A landscape with many peaks, sampled at points; each row gives a point and its height.
A climber steps from a point to the highest of its 6 nearest points, and stops where none of them is higher. Distance is the straight distance between rows; heights are no part of it.
kamid: [ 63  81  82 118 117 144  96 167  75 184 174 141 139 142 122  99 158  86
 105  45 154 194 167 140  52 199  43 145 155 162 125 199 129 181  56 131
  71 111 161 173 111  57 142 216 156 117 173 149  67 166 107 146 167 148
 137 173 129 125]  height 521
gopag: [ 89  98 116 114 140 128 132 148  88 141 136 174 160 135 144  80 123 105
 114 111 156 175 148 105 115 164 114 116 186 142 142 175 131 182 103 131
  86 128 118 150 125  87 119 168 113 116 155 135  93 120 105 126 152 135
 121 141 135 125]  height 469
biba: [115 136 116 131  76 172 164 116 113 154 128  90 144 142 121 105 143 139
 129  93 132 115 152  49 133 142  89 169 130 154 109 109  91 113 169 160
  95  69 120 140 102 130 159 128 172 112 124 115 112  94 188 138 132 165
 146 138 115 180]  height 538
zute: [128 147 123 119 101 147 134 117 132 117 106  79 112 162 105 133 141 183
 117  85 156  99 108 103 132 164 129 135 114 149 128  75 101  89 170 113
 125 107 156 140  99 136 160 138 166 156 132 104 163 106 177 107 117 140
 166 118 123 143]  height 471
soga: [131 160 172  86 139 111 118 114 196  91 131  98 136 191 118 210 119 176
  99 120 142 114  98 136 144  95 146 126 114 146 122 106 178  96 145 101
 176  92 157 197 138 153 146 155 130 128 138 116 157 138 119 148  86 137
 122 142 158 140]  height 306
Nuzut: [176 125 127 135 130 143 114  95 156 126 120  87 119  62 135 134 138 127
 107 141 119  85 122 157 154  65 178 136  84  69 151 124  76 103 137  90
 144 150 100  87 163 167  52  83 134 168  92 144 117 137 115 143  98 126
 112 106 120  81]  height 624
Leni: [111 129  95 167 113 128 117 151 104 176 100 113 176 145 119  68 140  86
 181 113 144 130 149  33 140 126 111 169  99 143  98 114  95 122 152 169
  75 136  92  93  96 154  92 100 149 125  86 156 149 110 235  95 156 174
 173 106 116 185]  height 335
bakuf: [130 123 138 109 138 102 139 141 148 123 103 126 123 160 124 133 137 129
 169 124 148 136 151  87 137 166 149 123 144 136 109 149 138 127 142 110
 108 111 109 126 132  68 135 117 104 111 115  92 118 103 145 154 183 122
 142 119 110 160]  height 384
vef: [162 137  83 156 151 175 121 110 149 106 159 140 140 109 124 142 119 119
 109 140  73 118 134 180 129 142 150  89 165 120 160 138  91 161  95 112
 112 122 122 135 118 119 114 106 112 109 115 116 133 155 100 127 128  72
 120  92 140 103]  height 106
Notog: [ 93 100 155 124 134 102 123 152  99 150 126 170 174 139 168  69 157  76
 140 100 160 157 153 111 159 175  96 165 168 177  99 144 167 181 102 144
  88 152 114 134 140  68 107 143 108  93 165 144 102 114 106 138 188 150
 132 124 104 154]  height 435
tivim: [147 156 154 134 148 113 148  95 144 121 106 112 151 103 147 103 104 129
 165 147 175 100 111 143 140 108 155 160 139  97 130 101 146  99  97 138
 145 150  88  68 159 149 106 112  92 145  94 105 133 131 144 151 112 138
 159 111 145 162]  height 366
lagan: [159 160 130 119  93 162 101  87 184 101 111 120  78 151 119 189 157 176
 119 128 106  75 100 138 151 111 122 127  98 133 132  94  97  82 182 112
 143 111 152 103  78 188 164 110 173 198 120 114 151 150 147 126  69 122
 170 176 146 147]  height 410
Piviv: [122 132 146 117  96 142  99 132 147 117 133  94 107 143 118 160 134 136
  96 112 120 129 111 126 102 162 104 106 127 137 110 109 126  97 134 117
  89  98 130 143  84 112 164 149 144 104 171  89 112 101  96 114 103 128
 112 146 128 124]  height 477
Bon: [136 149 161 113  76 158 143 130 135  86 138 112 107 131 139 152  94 164
 100 113 129 134 125 130 163 129 136 146 139 136 143 103 163 101 131 116
 154  77 159 144 125 146 127 133 115 129 133 103 147 133 140 103  97 135
 164 136 133 137]  height 422
dasof: [112 124  89 179 109 158 138 120  79 153 123 137 145 115 153 103 146 109
 119 123 101 132 131  78 139 125 136 127  97 140 139  97  43 158 138 172
 101 102 150  79 136 119  72  92 142 148  97 168 137 122 197 101 153 120
 128  74 108 166]  height 504
fugu: [ 95 165 128 116  95 139 114 151 136 128 128  66  92 150 121 156 117 164
 100  98 106 130 131 130 126 133 110  81 139 138  81 134 133  89 143 124
 128  55 162 194  80 112 190 124 143  95 169 102 136 140  98 125 112 147
 127 146 140 149]  height 406
zov: [117 129  81 131  87 153 107 137 141 168 147 105 129 149 116  88 125 158
 104 107  93 148 139  87  98 141 113 144 124 150 150 109  75 139 187 159
  93 103 126  85  75 162 172 104 198 132 148 140 120 116 217 105 128 120
 128 117 128 141]  height 687
pid: [153 141 161  80 107 132 117 143 165 116 101 102  84 159 137 168 118 148
 112  76 177 141 119 129 142 137 100 139 128 119 108 103 173  74 126 132
 182  92 163 163 123 103 160 132 130 153 152  63 149 130 141 148 109 179
 174 163 123 146]  height 363
nepap: [124 143 116 164  89 173 123  96 150 131 130 132 112 136 104 149 109 131
 108 105  56 113 119 125 123 157 116  67 129 119 118 147 101 125 144 119
 118 115 152 139 108 134 149  99 178 150 130 126 120  97 123  98 115 123
  96 136 165 116]  height 353
kuzo: [142 124 136 174 142 104 155  97  91 166  78 106 140  63 111  98  79 113
 184 154 143 105 145 114 194  84 117 144  87 103 153 102 133  90 110 173
 106 179  80  25 164 124  95  97 124 159  90 117 160  99 152  98 118 165
 114 113 117 135]  height 411
rade: [ 98 130  98 166 104 153 126 151 125 145 140 150 132 102 105 132 126 103
 103 153  92 146 121 111 113 156 111 131 155 139 183 126  76 185 122 132
  98 119 122 109 128 115  84 127 151 120 102 145  90 135 141 127 141 103
 123 115 125 116]  height 266
ras: [107 144 135 121  91 128 108 160 120 127 131  78 106 156 116 159  72 182
 138  79 165 150 143 128 119 141  97 166 123 158 101  98 165  78 161 160
 119  51 140 188 106  88 158 153 138 100 138  93 117 115 122 139 135 181
 146 142 120 142]  height 466
fanud: [110 152  81 179  98 155 127 133 160 129 137 142 130 139 134 104 139 134
 116 128  28 108 138 127 124 149 146 111 139 117 144 115  56 161 140 175
 114 109 131  84 101 133 130  92 177 118  80 202  97 136 179  84 139 138
  79 112 156 134]  height 594
vakup: [ 85 128 147 108 103 117 107 175  71 180 146 142 173 162 145  84 154 104
 165  58 162 201 139 108 114 154 112 145 154 188 100 149 122 161  94 137
  70 103 115 154 107  49  88 143 148 134 161 135  85 103 132 157 152 139
 121 143 111 136]  height 519
ligur: [129 102  79 110 160 127 127 132 115 100 142 141 144 131 116 144 128 112
  87 110 129 176 130 192  65 164 125  80 153 158 140 159 135 188 119 101
 129 157 172 151  99  80 163 193 151 133 164 128 110 168  66 113 107  92
 127 139 163  99]  height 497
gog: [144 170 116 126  60 154 105 108 135 148 116 106 116 174  84 136 124 142
 100 111 104  89 115  80 139 154 104 122 105 126 111 114  76  67 201 166
  82 118 152 134  62 158 183 108 173 187 105 130 107 126 188  95 104 119
 128 143 152 149]  height 548
dak: [138  96 150 176 166  95 123 122 115 134 106 192 159 119 136 107 138  86
 183 169 137 164 133 150 142 141 139 144 129 133 138 169 184 150 105 137
 139 175 104  93 163 109 103 117  50 133 125 167 120 117  85 137 166 111
 155 112 123  90]  height 289
bapu: [101 150 138  73 129 110 117 164 136 105 123  99  79 162 136 209 111 181
 135  96 193  93 123 136 146 126 111 150  83 131  72  81 169  79 139 145
 187  53 170 237 128 140 181 178  97 146 151  87 166 133 107 165  98 162
 136 191 105 158]  height 256
dizar: [115 130 158 113 129 142 151 138 111 106 105 103 137 127 154 142 148 140
 161 145 157 118 116 105 151 157 144 108 134 118 132 139 146 132 137 131
 137 107  98 116 146 128 134 120 102 116 108 103 142 118 140 111 152 128
 120 112 119 133]  height 342
Kirid: [119 112 131 142 140 150 127 139 153 102 122 127 127 132 118 141 123 142
 110 134 140 128 139 119 134 143 138 135 126 107 138 126 111 133 119 137
 131 114 104 104 147 143 136 102  86  99  88 110 131 121 136 113 131 120
 124 121 105 125]  height 361
fatab: [ 59 121  84 134  65 157 135 121  96 161 165  99 125 151 139  95 139 132
 139  69 111 144 147 125 101 176 105 137 113 148 120 143  88 129 125 170
  72  89 145 110  86  83 102 131 185 109 129 122 103 128 173 122 156 146
  80 149 140 136]  height 421
kame: [153 148  90 144  88 174 103 107 120 122  98 130 112 143 104 129 141 156
 116 115 128  76  91  34 129 126 129 180 119 139 121  76 105 108 148 137
 103 126 138 107 137 168 107 115 137 177 111 141 151 121 214  99 110 149
 189 111 169 183]  height 271
zami: [166 105 175 146 133  70 130 147 133 126  99 116 110 139 131  71 126  84
 205 155 173 126 139 107 131 126 125 137 128 110 117 141 190 151  97 116
 164 174 107  99 179 136 114 151  66 134 126 136 154 115 122 120 145 139
 150 124  97 153]  height 190
patov: [154 154 108 149 137 139 126  93 148 141 104  87 118 109 124 141 112 122
 112 146 113  92  84 101 140  66 156 159  85  98 168 109 125 103 132 156
 140 147 102  67 159 183 104 107 143 163 113 134 131 124 161 117 123 126
 158 110 145 127]  height 446
Rit: [146 162  96 138  71 158 107 129 109 138 113 131 118 174 121 111 136 181
 138 103 147  92 135  35 157 158 105 163 104 169 153 115 119 113 207 165
  81  92 134 106 120 166 137  98 156 154 125 129 148 103 220 133 123 164
 198 130 158 172]  height 341
bil: [ 71 108 109 135 114 138 137 141  94 165 165 137 160 143 137 102 109 109
 136  87  99 197 165 127  60 186  77 111 138 141 137 182 112 185 101 162
  66 140 157 120  79  48 134 138 161 134 151 148  93 120 124 102 134 151
  91 141 176 103]  height 300
muve: [155 156 116 135 100 132 118 115 158  85 121 115  81 169 117 186 125 172
  95 128  38  89 120  89 124  95 124  69  57 136  94 107  85  69 160 135
 103 100 133 151  43 144 182  82 177 161 154 155  89 136 130  86 100  91
 127 151 148  95]  height 321
Manap: [139 117 148 122 153  59 153 150 113 127 117 159 109 101 154  90 148 105
 167 172 182 142 139 146 141 146 112 144 133  93 131 142 198 167 128 108
 196 167 125 176 174 140 140 133  61  96 141 148 165 100 100 147 121 161
 127 131  88 124]  height 274
tata: [180 123 145 111 107 136 151 123 146 100 121 115  80 130 106 192 154 157
  67 132  52 116 104 170 129  85 175  96  68 131 129 127  59  64 151 135
 140 117 128 127  62 185 168  92 189 172 131 119 144 153 123 109  96 105
  94 167 163 128]  height 316
kipi: [133 124  96 139  86 156 146  96 136 127 131 104 120 115 145 106 119 126
 156 131 106 129 139 101 116 168 122 143 125 133 144 118 114 138 137 140
 103  81 124 111 108 148 109 126 174 130 111 128 122 107 162 109 152 125
 139 131 137 133]  height 524
dulu: [107 119 137  84 149 132 131 132 100  81 167 167 138 153  90 158 121 102
 107 136 128 184 138 174 116 145 124  66 183 154 120 145 180 182 126  95
 142 141 161 193 119 119 180 148 118  94 177 141 132 122  45 136 129 108
 111 104 109 125]  height 447
Dima: [159 130 154 103 140 124 137 110 176 107 158 117 105 146 110 158 123 142
  80 176 119 120 107 186 166  96 158  97  96 113 113 150 119 160 137  74
 176 130 127 133 141 163 147 122 117 133 140 115 158 129 115 138 120  98
 132 122 133 117]  height 364
garad: [132 154 141 107  64 158 119 128 161 127  89 116 101 120 106 151 135 186
 102  71 135  43  97  70 131 111  98 145  85 148 139  76 131  53 150 121
 140  99 166 139 103 159 179 131 164 195 136 112 173 133 184  87  90 160
 151 171 159 131]  height 431
lil: [ 91 104 154 143 128 114 142 148  94 143 173 167 140 126 103  91 135 112
 142 122 154 177 138  85  96 186 104 143 156 140 126 152 131 155 145 137
  88 104 126 132 113  86 113 143  80  91 123 106 106 115 146 132 169 158
 121 129 112 157]  height 448
mesoz: [154 146  92 193 125 119 157  75 121 134 119 151 143  96 141 118 102 147
 130 144  94 116 141 126 124  93 161 129 118  86 185 103  96 110 131 136
 127 139 123  44 178 138  75  94 143 157  80 146 120 146 147 111 141 120
  84 107 148  90]  height 389
koz: [165 114  92 158 118 165 117  59 161 126 130 130 116 121 123 161 140 107
  91 144  80  89 105 162 138 118 165  81 132  80 176 137 106 132 138 114
 125 112 151 111 123 159 110  84 123 129  95 148 124 139 126 111 116 101
 106 120 168  93]  height 229
nivem: [134 108 115 146 141 118 155 131 125 103 134 124 148 128 116 119 151 129
 140 176 130 154 124 160 116 114 145 107 158  97 130 130 166 169 113  99
 167 141  98 125 132 129 123 127  80 103 112 154 126 146 115 143 129  86
 109  86 118 117]  height 257
Gupi: [124 102 151 103 101 102 120 156 117 155 159 160 124 154 143  92 127  87
 132  89 152 179 163  79 116 173  77 149 176 137  98 134 164 149 110 128
 104 127 121 173 140  78 123 151  74 102 152 112 115 101  80 142 175 163
 103 126  94 120]  height 514
suser: [136 112 110 150 173 166 139 114  89 126 138 151 160  74 161 105 122  85
 123 142 100 142 117 118  91 140 129 134 173 121 167 191 106 191  88 121
  98 172 116  82 146  93  72 139 145 116 141 162  75 133 122 105 137  85
 120 116 139 115]  height 567
lezu: [161 105 152 128 206  57 109 101 134 117 138  91 124  89 109 170 123 124
 135 182 168  82 126 186 155  69 133 116  81  57 113 133 159  94 111  83
 187 190 108 155 164 192 124 162 103  93 135 127 142 157  97 187  92 134
 153 125  96 123]  height 228
Fudif: [170 140  79 100 172 132 139  94 167 136 117 106  90 111 130 161 157 156
  86 108 122  53 113 174 176  78 202 121 102  82 154 105 100  51 149 115
 161 145 169  80 107 214 106  83 165 160 108 145 131 164 123 113  84 113
 154 140 128 120]  height 381
Nidet: [ 85  99  97 113 143 128 146 165  73 146 186 148 139 128 145 118 123  85
  89  71 136 193 168 136  31 196  79 119 160 129 121 213 133 190 101 105
  58 163 131 172  88  50 136 186 182 127 164 159  96 156  90  79 120 126
 118 125 155 104]  height 551
fuv: [ 88 113 124 145 107 143 137 153 105 143 166 136 132 139 106 145 137 110
 110  83  88 144 142 105  76 161 116 137 139 164 101 156 105 146 137 145
  74 114 132 138  98  80 135 119 170 128 142 133 110 115 127  92 147 118
  69 136 149 114]  height 283
Lesim: [ 80 149 113  96 101 156 113 142 131 125 125 119  92 170 149 172 114 163
  97 100  69 139 115 138 103 129 121  67 153 158  61 146 129 112 152 102
 109 109 163 199  28 115 211 126 172  78 180 108  76 142  69 111 118 112
 114 171 142 129]  height 409
bagis: [126 113 121 104 137 132 155 140 116 113 127 140 133 112 130 114 132 116
 143 156 127 157 139 108 137 143 153 114 167 123 132 135 165 188 104 101
 112 138 128  97 145 109 125 112  89 113 132 131 123 107  96 140 160 113
 115 101 152 138]  height 338
kef: [108 116 102 148 102 149 125 125 133 175 128 145 129 133 141  86 140 100
 108 142  79 136 130  90 132 135 143 147 113 174 159 130  53 140 143 148
  95  99 116 100 135 100  93 117 178 122 106 140 117 104 188  79 130 121
  98 115 129 140]  height 503
vur: [170 131 158  98 170  93  80 128 161  94 122 106 144 118 157 168 127 154
 110 161 144 103 105 170 117  83 175 126 100  89 121 123 137  98 127 129
 200 137 115 176 160 172 113 128  81 127 122 108 157 131 139 150 102 114
 185 137 112 158]  height 340
Simam: [107 119 138 168 112 147 160 144 116 154 122 154 154 113 148  77 148 105
 168 145 148 118 140  71 118 108 123 153 125 155 143 129 109 140 130 115
  96 137  91  55 107 128  99 102 139 118 119 172 115  90 157 105 171 141
 111 112  99 176]  height 253
Dof: [161 100  96 193 155 147 123 107 117 146 130 162 157  90 146  82 124 116
 127 119  56 133 130  94 109  90 155 126 129 139 158 132  64 138 109 174
  97 142 133  51 132  81  77 104 153 104 100 185  84 132 178 108 180 113
  90  86 135 105]  height 546
Bofe: [141 124 126  95 151 137 124 125 185 143 128  69 104  95  90 172 124 136
 102 151 101  89 124 187 167  50 167 115 112  93 146 124 110 101 118  77
 150 152 109 124 157 172  91  87 135 140 127 106 134 149 110 148 129 116
 122 110 154 100]  height 399
gis: [164 124 133 136 152 137 120 115 165 122 113 107 116  97 133 167 139 171
 116 160 133  88  87 157 148  70 151 151  84  89 153 103 130  88 133 125
 194 130 107  88 127 195  77 118 141 163 145 104 132 137 150 139  76  87
 170 136 139 127]  height 426
Seb: [164 108 131 117 179 106 108 123 109  88 129 183 127 124 126 128 132 109
 131 165 148 159 131 182 103 138 135  87 159 142 121 136 162 179  88 113
 150 168 133 167 147 142 131 156  87  73 132 154 142 149  76 157 157  94
 106 121 119  96]  height 367
salo: [144 117 204 165 157  67 150 160 115 128 100 163 121 135 153  60 145  47
 206 171 182 136 160 176 148 138 109 142 138 143 120 123 216 191  99 171
 161 203 125 115 195 114 163 183  56 104 118 177 120 133  63 160 130 135
 136 104 106  90]  height 166
galir: [164 154 110 160 126 148 131 139 121 123  59 119 150 125 104  86  75 121
 171 128 136 113 130  73 172  89 144 155 126 124 156 100 106  98 115 171
 103  98 101  62 137 133  92 108 136 168  99 115 150 106 219 122 117 165
 181 141 140 166]  height 606
sek: [101 116 113 120 112 130 103 146 114 109 155 112 145 147  80 117 137 110
 102 131 141 168 118 137  85 153 103 117 178 193 115 154 156 151 131 136
 103 104 151 164 109  74 169 163 111  91 139 103 124 121  55 125 139 144
 108 100 114 125]  height 560
Ganu: [140 133 137  95 187 119 121  97 113  85 193 159 102 135 105 164 135 144
  84 186 136 124 113 217 143 133 149  70 141 100 103 114 159 148 105  63
 153 145 134 179 106 172 177 132 125 116 131 170 135 162  65 134 144  89
 112 147 150  85]  height 641
gumo: [103 147 139 110  75 162 122 137 159 101 129  91 105 155 112 177 125 154
  96 109  67 135 133 149 112 141 127  82 139 161  61 109 112  86 136 107
 137  97 144 156  73 136 188 110 158 162 150  95 137 159 114 116  98 102
 134 174 164  97]  height 395
losar: [107 118 134 111 147 134 122 154 111  91 126 128 115 156 103 158 116 152
 100 148 130 147 145 171  85 120 106  71 163 132  69 126 166 128 130 127
 164 110 154 210 114 130 180 163 106  93 154 107 166 161  73 120 112 101
  96 107 130  90]  height 407
Kevo: [147 119  99 185 172 123 135 116  98 126 113 179 189  73 164  95 109  80
 130 148 107 136 148 139 136 124 169 144 146 104 164 146  85 173  97 147
 103 167 114  25 183 109  65 115 110 134  96 151  93  87 146 149 138  93
 124 117 106  59]  height 200
velit: [151 122 154 135 157  92 110 126 140 112  96  96 140  93 135 137 121 136
 154 183 155 109  95 154 172  91 140 151 138  95 124 152 162 104 116 115
 138 146 104 121 179 164 102 124  86 132 108 128 123 144 140 135 118 125
 119 136 105 112]  height 360
deriz: [ 67 136 147  93  96 126 152 144  90 159 124 129 159 137 100  39 121  92
 201  56 145 146 181  57 156 189 124 167  86 175 103 140 118 108 157 149
  95  95 107 122 110 114 102 131 156 130  91 119 139  87 182 125 177 167
 126 150 108 171]  height 333
Bomu: [124 135 151 104 190  74 130 170 130 126 164  81 109  86 125 161 123 129
 169 192 187 119  98 220 126  84 154 108  76  76 127 117 170 131 106 114
 223 175  97 214 180 192 170 154  95 120 140 136 159 141  93 169  69 114
 137 117 105 148]  height 125
bof: [130 131 162 159 149 107 123 123 100 157  94 166 164  77 137  90 122  79
 186 124 129 125 154 106 151 109 132 151 133 127 156 138 115 147  83 153
  86 144  90  60 145 118  97  93 108 160 111 152  78 103 144 112 166 112
 127 119 144 123]  height 2
Menom: [ 55 118 142  85  82  94 121 155  78 178 151 133 115 156 125 111 134  91
 141  64 159 173 148 116  96 146  72 154 176 195  64 183 157 136 121 153
  60  95  96 204 112  52 122 168 126  97 155 106  97 119  82 160 174 161
 101 155 103 147]  height 554
Vufep: [ 44 105 126 107  79 150 116 159 103 168 112 118 109 136  96 116 140 147
 118  70 162 163 149 115  81 160 113 139 158 144 111 126 119 109 135 151
  71  69 137 143 109  58 158 158 158 121 160 104 119 148 100 140 121 140
  99 142 128 169]  height 626
pag: [136 128  84 185 160 134 143  89 150 171 109 145 129 119 120 105 135 131
 109 147  41 128 118 149 122  83 157 121 141  87 177 100  83 125 129 159
 134 133 156  33 125 117  74 105 134 126 100 136  84 152 176 115 117  85
  70  96 151 113]  height 420
zegub: [148 144 147 130 108 123  97  89 166 130 117 109 120  76 142 151 120 131
 102 152 142 105  88 141 135  88 168 141 112  92 143 116 151 116 126 108
 166 149 106  97 158 169 104 109 113 142 101 101 109 152 120 157  83 122
 141 115 115 119]  height 440
liva: [136 138 121 109 127 131 132 132 148  83 108 177 145 115  97 114 138 114
 139 151 157 170 132 153 128 165 118 124 176 171 114 148 173 160 118  90
 157 134 143 173 145  91 135 164  67  84 162 145 163 120  89 160 136 125
 115 104  98  83]  height 467
misu: [159 154 134 124 186 128 140 117 132 121 139 141 125  86 151 180 141 163
 100 154 184  77  94 141 182  27 161 155  62 116 106  95 120  51 147 128
 189 115 121 101 150 197 103 109 133 173 127  93 153 155 134 147  66 163
 171 142 134 151]  height 478
sig: [167 113 155  57 191  88 110 136 156 156 149 110 103 113 128 198 136 148
 106 178 146  95  90 225 157  65 176 130  72  95 114 101 135 133 101  54
 196 181 105 166 119 197 109 125 100 116 131 134 160 176  85 171 120 118
 146 118 138 105]  height 136
dobu: [107 147 141  88 135 109 114 176 171  96 118  98 140 178 102 178 117 157
 106 119 100 150 116 152 102 121 125 110 126 115 110 106 156  98 125 100
 148 114 178 213 109 116 185 130 103 115 187 107 163 145  87 116 123 141
 133 161  97 118]  height 298
besa: [161 142 191  71 145  86 121 167 137  99 165 108 141 144 172 178  97 140
 141 128 175  74  81 138 147 111 132 127  84 105 124 134 150 125 125 117
 203 118 136 168 147 176 123 164 138 124 139  86 208 148 124 143  82 130
 178 169 112 153]  height 206
nuzok: [100 118  87 153  90 155 117 137 115 180 138 134 182 131 131  58 127 141
 139 104 103 122 143  85 107 159 117 166 116 173 147 128  48 115 160 163
  85 143 115  74 103 152 116 116 187 129 104 160 133 128 212  89 138 158
 131 108 115 146]  height 533
kive: [ 91 119  74 181 100 151 140  85 122 183 133 163 139 118 148  96 135 151
 152 110  58 144 122  81 102 118 107 144 158 147 162 145  40 161 167 154
  85 138 152  74  93  81  98  91 157 109 111 179 124 132 199  85 143 130
  87 121 162 135]  height 693
nibi: [154 124 117 212 151 118 145  97 119 148  99 183 165  79 176  88 127 131
 102 139  74 137 153 115 126 121 151 153 146 102 209 142  67 146 127 168
  87 145 101  33 163 113  51  80 110 154  78 167 125 132 152 134 156  94
  86 109 140  79]  height 704
fimo: [121  85 137 104 186 147 159 130  99 113 157 162 147 150 126  80 143 104
 110 131 145 167 161 139  78 193 114 119 147 160 142 183 110 221  83  98
  98 191 139 133 118  83 132 188 150 111 137 135  69 138  79 103 154  76
 119 113 130 104]  height 505
Bugot: [109  82 175 123 155 104 146 156 107 115 114 194 145 125 118  62 163  84
 138 129 178 141 149 131 107 159  73 116 188 152  80 114 166 188 109 156
 148 135 141 144 152 107 121 182  69  88 127 175 131  94  56 133 156 111
 126 127  83 115]  height 374
vebuk: [ 91 146 147 108  96 116 149 155  89 137 130 138 110 149 131 118 135  84
 173  91 155 138 151  86 156 165 107 170 139 160 118 147 152 122 122 125
 108 102 118 149 126  68 145 132 102 142 146  94 161  83 137 148 181 186
 116 126 110 176]  height 445
nor: [113 140 169 131 113 120 139 119 120 100 118 138 106 158 107 144 108 111
 149 121 165 133 109  69 156 153  99 151 126 125 107 121 171 110 145 169
 143 118 114 131 175 111 141 136 117 134 114  91 157 125 159 158 141 175
 139 127 110 190]  height 388
lisit: [184 136 133 155 158  89 152 128 139 132  80 110 149  54 115 141 120 166
 138 165 153  81 104 107 156  45 156 140  79  76 152 104  89  66  73 134
 144 186 107  61 217 180  78 107 156 178 100  89 155 116 152 132  84 155
 143 101 145 127]  height 654
biv: [162 128 174  98 130  92 131 140 132  99 109 128 114 140 146 131 135 142
 166 135 172 150 140 169 125 137 125 154 130 113 135 129 198 117 103 127
 192 174 126 179 165 152 136 166  74 127 160 116 155 141 110 157 127 142
 129 119 114 135]  height 293
Renok: [137 143 127 110  96 163 142 109 141 106 124 129 106 112 113 127  97 147
 138  97 164  91  91  67 139 111 133 164 112 116 113  99 144  71 121 132
 168 119 135 117 139 146 143 116 117 144  94  89 144 101 151 128 102 157
 193 174 124 165]  height 412
kirot: [ 81 134 134  92 127 114 121 167 157 105 127  79  87 207 106 184 107 116
 135 101 159 113 134 133 126 133  92 119 162 140  85 126 215 103 156 121
 171  46 151 249 115  75 210 159 117  66 156  89 118 122 104 151 119 147
 153 181 105 170]  height 346
pulin: [154  86 113 122 144 104 123 113 152 141 142 110 107  81 142 160 148 151
  82 176  90 123 114 193 148  72 209 117  84  67 175 105  89  78 111  77
 149 162 130  97 142 188  92  85 141 123 109 145 131 162 123 125  80  85
 105 122 143  65]  height 417
Mes: [159 135 113 152 157 146 122  97 148 123 129 113 131 101 135 153 114 126
 141 162 113 118 121 167 159 105 144 117 149 103 131 125 108 136 138 100
 133 138  90  74 148 143  87 107  98 146 118 114 137 139 113 130 127  69
 112 100 141  78]  height 233
Molip: [172 147 153 187 125  90 148  94 127 164 110 151 172  87 158  93 109  88
 174 156 109 109 157  97 174  85 117 155  63 116 185 108 108 132 114 179
 100 193  86  38 189 136  80  68 139 158  89 145 124 105 150 109 146 146
 111 106 104  97]  height 379
Segan: [135 155 142  82 124 106 138 117 154  84 141 127 104 163 157 126 111 143
 143 173 130 141 130 166 140 130  91 119 127 123 125 121 195 151 146  88
 189 141 154 210 167 148 172 159  86  95 119 137 121 108  58 176 153 113
 110 119  78 117]  height 640
mipal: [130 137 100 122 150 157 139 117 143  86 153 124 155 123 152 168 125 152
 106 119  73 138 134 171  94 156 121  57 145 124  87 143 135 137 154 101
 127 141 156 170 100 137 190 146 145  95 167 107 117 134  73 110 103 104
 110 149 156  97]  height 404
manov: [101 110 126 124 179 110 139 149  85 115 150 201 147 134 143  61 161  84
 152 149 158 155 130 104 143 151 102 112 166 157 138 173 164 170  89 115
 116 166 118 123 147  78 124 147 117 110 173 175 123 132  85 139 159 109
 145 118 101 112]  height 442
sebaz: [150  99 129 136 157 129  91 100 144 140 133 145 119 122 151 159 147 125
 113 184  99 129 126 214 118 109 171  95 168 112 137 119 150 139 112  63
 144 155 113 121 143 166 103 105  83 128 112 138 123 160  80 173 117  98
 111 104 133  98]  height 218
Fos: [160 165 158  68 173  96 110 131 113 109 143 112 101 150 148 136 121 154
 142 146 187 106 114 146 121 124 134 127 112 101 126 114 186 110 168 120
 182 151 152 228 147 130 168 179 102 159 137  94 174 114  77 185 133 163
 153 144 116 145]  height 259

Call two points neighbours if one is among the 6 nearest of the other. Go from one point of each pair to the other, from neighbour to neighbour, staying as high as possible. Name the lowest point that can't be avoided.
Nidet / Vufep | kamid
suser / Segan | liva
Segan / Ganu | dulu
nibi / kive | Dof
Nuzut / galir | patov
sek / suser | fimo
